Each row is a point on a tangle of strands that fork, close into loops and nearly touch. The rows are in no order.
Two points are linked if the straight distance between their rows is under 94.7. Some points are linked to none.
Potop: [ 14   1  -7  -9  60 -13  14   8  -3 -19  46 -33 -61 -54  -3 -38  11 -10
  -5  11  -4  46  11  26  -4]
Zagam: [  1  36  39  17  14 -23  58  55 -13 -47  44  34 -58 -22   1 -35  25 -10
 -10 -23   1  24 -18   8  -7]
Tav: [  7  -5  13  32   6  33  69  59 -25 -33  -4  16 -41  10 -18 -24  61 -20
 -15  -6 -22  -2 -47   9  -6]
redi: [ 49 -14   5  -2  48  25  32   5 -12  48  -5 -31  -9 -41  34  -5   6 -17
  38  51  47  -6  10   6  21]
Lev: [ 58  13  55   1   9  21  59   5 -24  50  20  12   5 -14  26  -1  -2 -32
  24  27  52 -17 -42 -17   7]
Mumu: [ 42   5  -5 -10  49  21  40  29  -4  48 -10  -9 -11 -39  39  -3  16  -6
  24  15  32   3  19  14   1]
zed: [ 42 -10  30  -1   6  36  30  -6 -16  39   2  -7   4   0   6  -5  11 -17
  13  23  13  -2 -34  -1  -2]
kub: [ -9 -35  20  29 -32  22  30  -2 -12 -10 -13 -11 -10  12 -39 -15  28 -25
   6   7 -16 -28 -50 -14  14]
mot: [-39 -42 -29  -5 -61 -17 -56 -11  -2 -30 -59 -30  41  53 -24  56 -13   5
  -7   6  -1 -74  -1 -19  -4]
sepog: [  6   2  12  -4 -21  38   3   5 -13  17 -39  23  22  49 -19  13  27   4
 -24 -28 -37   5 -33  -5 -27]
zive: [-34 -38  17  31 -38 -35   0 -33   8 -25  48 -24 -21 -27 -44 -28 -28 -32
  18  29   9 -24 -29 -16  32]
zam: [  9 -12 -27  -2  18  13   6  18  10  36 -36 -14  18 -27  47  23   3  14
  47  30  36 -35  53   3  19]
Duzib: [-27 -17 -39 -21 -27 -20 -85 -26   9 -16 -31 -16  43  57 -15  31 -39  30
 -16   8 -10 -15  25   4 -15]
vipir: [  0 -26 -35  -6  37  19 -31 -28   5 -40 -37 -58  -6 -20 -18   2  49  -1
 -10  14 -42  23  31   7   6]
kifi: [ 20  -7 -17 -17  67   6 -10 -13   5 -11  27 -39 -37 -42  -2 -35  12  -1
  -7  29 -12  57  25  28  -3]
guke: [-17 -23 -51   8  27  10  -5   2   4 -47 -43 -52 -22 -36  -5  10  60  -7
   3  -5 -36   0  34   3  19]
Zek: [  5  20  29 -17   4 -29 -53 -64   5   7  35  -5  26   9 -17  -5 -55   8
 -21   6   2  48   1   0 -16]
Bekep: [  0 -19  -7  12  42  -3  24  14  -9 -41  44 -40 -75 -43 -25 -45  23 -25
  -3   9 -16  29 -14  26  13]
zudon: [ -5 -13 -40   0  28   6  21  36   4  25 -49 -28 -10 -44  41  15  30  10
  39  19  18 -25  59   7  22]
Bunon: [  2  31  26  10 -27 -14  47  43   7  27   8  60  17  -9  51  15  -3   5
  35 -13  45 -40   8 -22   8]
sos: [ 20  -1  23 -16  16   9 -32 -50  -3  18  19 -18  15  15 -23 -12 -23   0
 -21  16 -12  52 -15  12 -20]
Nogo: [ 46  -8  36  -2  -5  37 -27 -46 -34  53 -39 -29  39  51 -23  24  -7  -1
   3  25   4   5 -47   1 -15]
sem: [ 36   2  28 -10  -9  41 -20 -25 -27  46 -41  -2  37  55 -21  23   3   9
 -15  -8 -17  18 -44   2 -31]
Riduz: [ -5  11 -32  -2  28  10  33  58   7   1 -18  13 -36 -27  27  -8  41   7
   2 -26 -15  14  24  24  -2]
saruz: [ -8  47  40 -19 -54 -44 -25 -26   6  10  19  48  39  31  11  23 -63  22
  -8 -28  29 -13   2 -29  -9]
sep: [-31 -23 -29   7  13 -24 -32 -32  21 -46  41 -30 -33 -26 -35 -35 -11  -3
 -16   0 -31  38  14  14  18]
gubot: [-38   1 -66 -12   8 -25 -24  24  31  -8  -6  12  -2 -16  39  14  -8  29
  13 -12  -2  -5  78  12   9]
Nav: [ 50  50  51 -21   3  20  16 -12 -12  47  13  36  38  24  23  15 -15   3
 -14 -17  21  22 -30  -2 -22]
Vuta: [ 38 -14  15  -7  21  40  36   9 -21  14  -6 -15 -19  -5  -8 -16  40 -14
  -7  13 -13   7 -33   7 -14]
mavu: [-56 -23 -51  13 -44 -17  -1  30  22 -30 -16  18  -3   9  12  19   6   4
  13 -17  -6 -61  27  -9  25]
bos: [ 48  38  65 -26  17  -8  27 -28 -17  11  48   6 -15 -23   9 -23 -20  -6
 -17   3  26  33 -26 -14  -7]
ruber: [-60 -31  22  40 -66 -23  -3 -15  -4 -21   7  18   5  32 -66  -8 -32 -26
 -12  -5  -7 -33 -63 -29   6]
Potu: [  2  13 -27 -20  45 -14 -37 -15  29  10  14  -5  14 -25  35  -5 -25  20
  12  16  13  32  62  19   2]
pekov: [-32  21   3  15 -43 -25  17  30  17 -15  19  57   6  15  10   1   0   3
   3 -33  -5 -18  -1 -19   1]
Sinos: [-27   0 -29 -18 -19 -27 -75 -32  16 -10   6   1  34  41 -15  15 -48  22
 -24  -8 -17  16  27   4 -20]
sevun: [ 38  15  -3 -25  54  12 -34 -31  16  25  10 -13  26 -16  26  -5 -23   9
   8  36  19  41  33  21  -2]
guruf: [-51 -25 -67  16 -21  -9  -8  20  14 -49 -33 -10 -16  -8   9  21  25   6
   7 -18 -24 -44  40  -5  27]
fav: [-62 -17 -15  14 -39 -29 -32 -21  12 -39  13  16  -1  31 -57 -10 -34  -7
 -38 -38 -37   6 -23 -15   0]
sut: [ 48  46  72 -29   7 -15   4 -57 -14  16  41   4  11 -10   4  -9 -46   4
 -17   8  35  37 -18 -15   6]
tuses: [-72 -22  -2  24 -62 -38 -29 -13   6 -32  10  26   9  41 -57   4 -49 -14
 -29 -24 -17 -28 -37 -27  -1]
ror: [-15  -1 -45   4  20   9  30  59   3  -1 -50  -6 -28 -31  31   9  53   9
  19 -19 -12 -15  41  13  14]
nik: [ -6  29  59   3 -55 -29   6 -19  -3  11  24  43  26  24  -5   3 -35   0
   0 -12  20 -15 -31 -33  -4]
kep: [ 29  10  31 -13  40  13  25  -9 -27 -11  57 -18 -43  -8 -30 -41  13 -19
 -33   3 -19  47 -40   8 -30]
Valo: [-34 -38  33  48 -55   4  26  -4 -15 -16  -6  10  -1  30 -65 -15   4 -34
  -6   5 -11 -31 -75 -26  12]
zod: [ 52  33   6 -24  49  27  36  30  -2  50  -2  19   2 -24  45   5  13   3
   2  -7  28  18   9  15 -18]
zud: [-55 -26 -33  16 -21  -7 -34 -27   9 -52  -8  -9 -10  27 -59 -12 -11  -3
 -50 -40 -57  16 -13  -2   4]
mivop: [-38 -11 -74 -23 -16 -17 -46  18  29 -24 -24  10  17  21  34  37  -8  35
  -2 -16 -12 -31  70   4   0]
mut: [ 34  54  15 -25  27  14  33  40   2  28  10  50   1  -4  39  -1  19  12
 -19 -36   5  30   2   9 -34]
Tel: [ 11   1  24 -14  22  -4  -6 -33  -6 -10  48 -18 -24  -4 -35 -35  -4  -9
 -34  -2 -25  57 -30   6 -19]
tenag: [ -1  32  -2 -28   1 -28 -67 -40  16   5  26  16  40  24   4   8 -50  28
 -26 -17  -9  46  29   4 -25]
lim: [  3  26 -16 -11  21   0  16  37  14   7  11  33 -16 -17  32  -6  21  16
 -11 -34 -12  28  23  15 -19]
Nilut: [-43 -22 -64  25   8   0   2  16   8 -64 -39 -32 -39 -30   0   2  47  -6
   3 -26 -35 -14  31   6  34]
saguk: [-25  23  14  22   7 -44  38  45   3 -46  42  15 -64 -43   6 -30   9 -11
  14 -22   3  16   5  10  20]
nim: [-13 -25   9   1 -16  11 -56 -49 -19   5 -34 -25  18  42 -62  14 -21   2
 -26   0 -30  22 -38  -4 -18]
Poz: [ -5   9 -50 -17  50  -9 -20  15  25  11 -10  -5  -5 -37  42  -2   1  24
   9   5   3  29  75  26   6]
kogem: [-10 -37   1  21  -3 -14   2 -23  10  -9  34 -35 -24 -37 -19 -27  -7 -20
  28  37   9  -9  -6  -1  29]
kozez: [ 38  27  47   7 -14   7  54  17  -7  51  11  36  27  -7  41  15  -9 -14
  38  10  58 -37 -23 -21  13]
Kuleb: [ 30  10 -29 -17  43  21  -5  14  12  49 -37  -3  36 -21  60  28 -11  22
  34  24  40 -12  59  16   8]
Posom: [ -6 -21 -13   7 -27   9   2   6   8  23 -16   0  23  -2  26  23  -4   7
  38  22  27 -55  22  -4  15]
voga: [ 18  49  -2 -24  -7 -11 -14   4  17  35   8  44  55   7  62  41 -39  29
  14 -18  40 -13  41  -4  -3]
zinob: [ 21 -26  26  11 -26  18 -47 -54 -32  35 -52 -45  45  46 -34  34 -18   0
  22  48  20 -31 -41  -7  -5]
Zorom: [-26   9  28  13 -41 -28  11   3   9 -13  33  32   1   6 -13 -12 -14  -7
   1 -16  -1 -11 -17 -22   4]
Rik: [-34 -28 -20  18 -50  -4   7  18  11  -6 -12  13  11   9   5  18   1  -1
  23   3   7 -66   6 -15  19]
refi: [-18 -30 -16  -8 -49 -11 -71 -24  -6  -2 -51 -26  49  61 -16  46 -32  21
   2  21  13 -54  -2  -7 -12]
vapi: [ -8 -22  13  34  13   2  43  26 -14 -50  37 -20 -67 -23 -36 -44  29 -35
  -1   5 -16   5 -43  13  19]
suz: [-26 -27 -12  26 -23  17  16   7  -1 -39 -18  -5 -17  11 -37 -15  34 -17
 -15 -19 -38 -12 -28  -5  14]
Zapag: [ 26 -40   1  11  32  11  23  -9  -7  27  -2 -52 -20 -51  13 -15   5 -19
  51  68  39 -19  11   1  35]
Bufa: [-20  38   6   5 -35 -29  27  44  17   3  15  68  10  -3  44  11  -4  12
  17 -32  19 -25  22 -22   2]
Lutor: [-14 -37  11  11 -50 -10 -60 -44 -18  17 -40 -36  43  49 -37  34 -45   6
  12  44  22 -50 -34 -10  -5]
bukab: [ 11  27  23  13  14  11  61  66 -14 -14  16  45 -30   4   6 -21  47  -3
 -17 -22 -10  16 -27   7 -26]
nuvo: [ 22  45  69  -7 -31  -4  23  -9 -13  28  16  49  31  30   7   7 -21  -1
 -11 -20  19   8 -39 -22 -17]
Taser: [-25 -28 -25  24   4 -13  22  22   9 -19  12 -22 -47 -44   0 -19  15 -11
  32   9   2 -16  13   9  36]
vuku: [  4  47  14 -18 -33 -19 -17  -3  12  26  12  53  50  31  37  31 -41  23
  -2 -29  21 -11  18 -15 -15]
rolan: [-42 -10 -17  34 -12 -37  25  35  13 -33  32   5 -46 -39   3 -20   5 -14
  31  -9   6 -19  11   1  37]
Puv: [ 43  41  48 -25  42   0  42   5 -29  -6  59   2 -45 -24  -1 -35   5  -8
 -28  -1   5  37 -25   0 -29]
padig: [-16  20   2   2 -31  16   8  32   5   2 -16  60  22  56  -4   6  20  12
 -36 -51 -39  14 -16  -7 -29]
rofos: [ 21  10 -32 -25   6  23 -54 -12   6  17 -48  -6  52  36  24  39  -1  35
   3   4 -10  -4  43   9 -18]
Bebu: [ 45   0  -8 -25  53  46  22  13 -16  13 -16 -24 -24 -14   5 -10  50   0
 -20   5 -23  27  -4  18 -26]
zis: [ 42   6  -8 -32  61  31  -4 -10  -3  12   5 -20 -13 -12   4 -17  21   8
 -28   8 -23  55   9  28 -27]
peta: [ 11 -40   0   8 -11  23 -19 -37  -8   0 -40 -52  19  -1 -23  13  22  -9
  22  38  -9 -29  -1  -8  10]
Buzo: [-43 -32 -31  28 -13   8 -10 -18   5 -68 -18 -28 -27   7 -50 -23  22 -15
 -35 -34 -52   3 -19  -2  18]
seva: [ 58  26  -5 -24  48  29 -16 -13   7  49 -15  -3  46  -5  43  20 -16  13
  14  27  32  20  32  22   0]

A tip is a point with one link. Name the tips that can be reached along the links from each point below, in the order of the rows.
kogem => Tav, zive
Rik => vipir, mivop, Zapag
bos => mot, sut, padig
vuku => Nav, voga, vapi

A fork is a point with three links, a tip a point with one. Leave the first point through the second and follow the links. Name the first fork or tip that comes.
mivop / gubot => zam
Tel / sos => refi
Bufa / Bunon => vapi
Lutor / zinob => padig
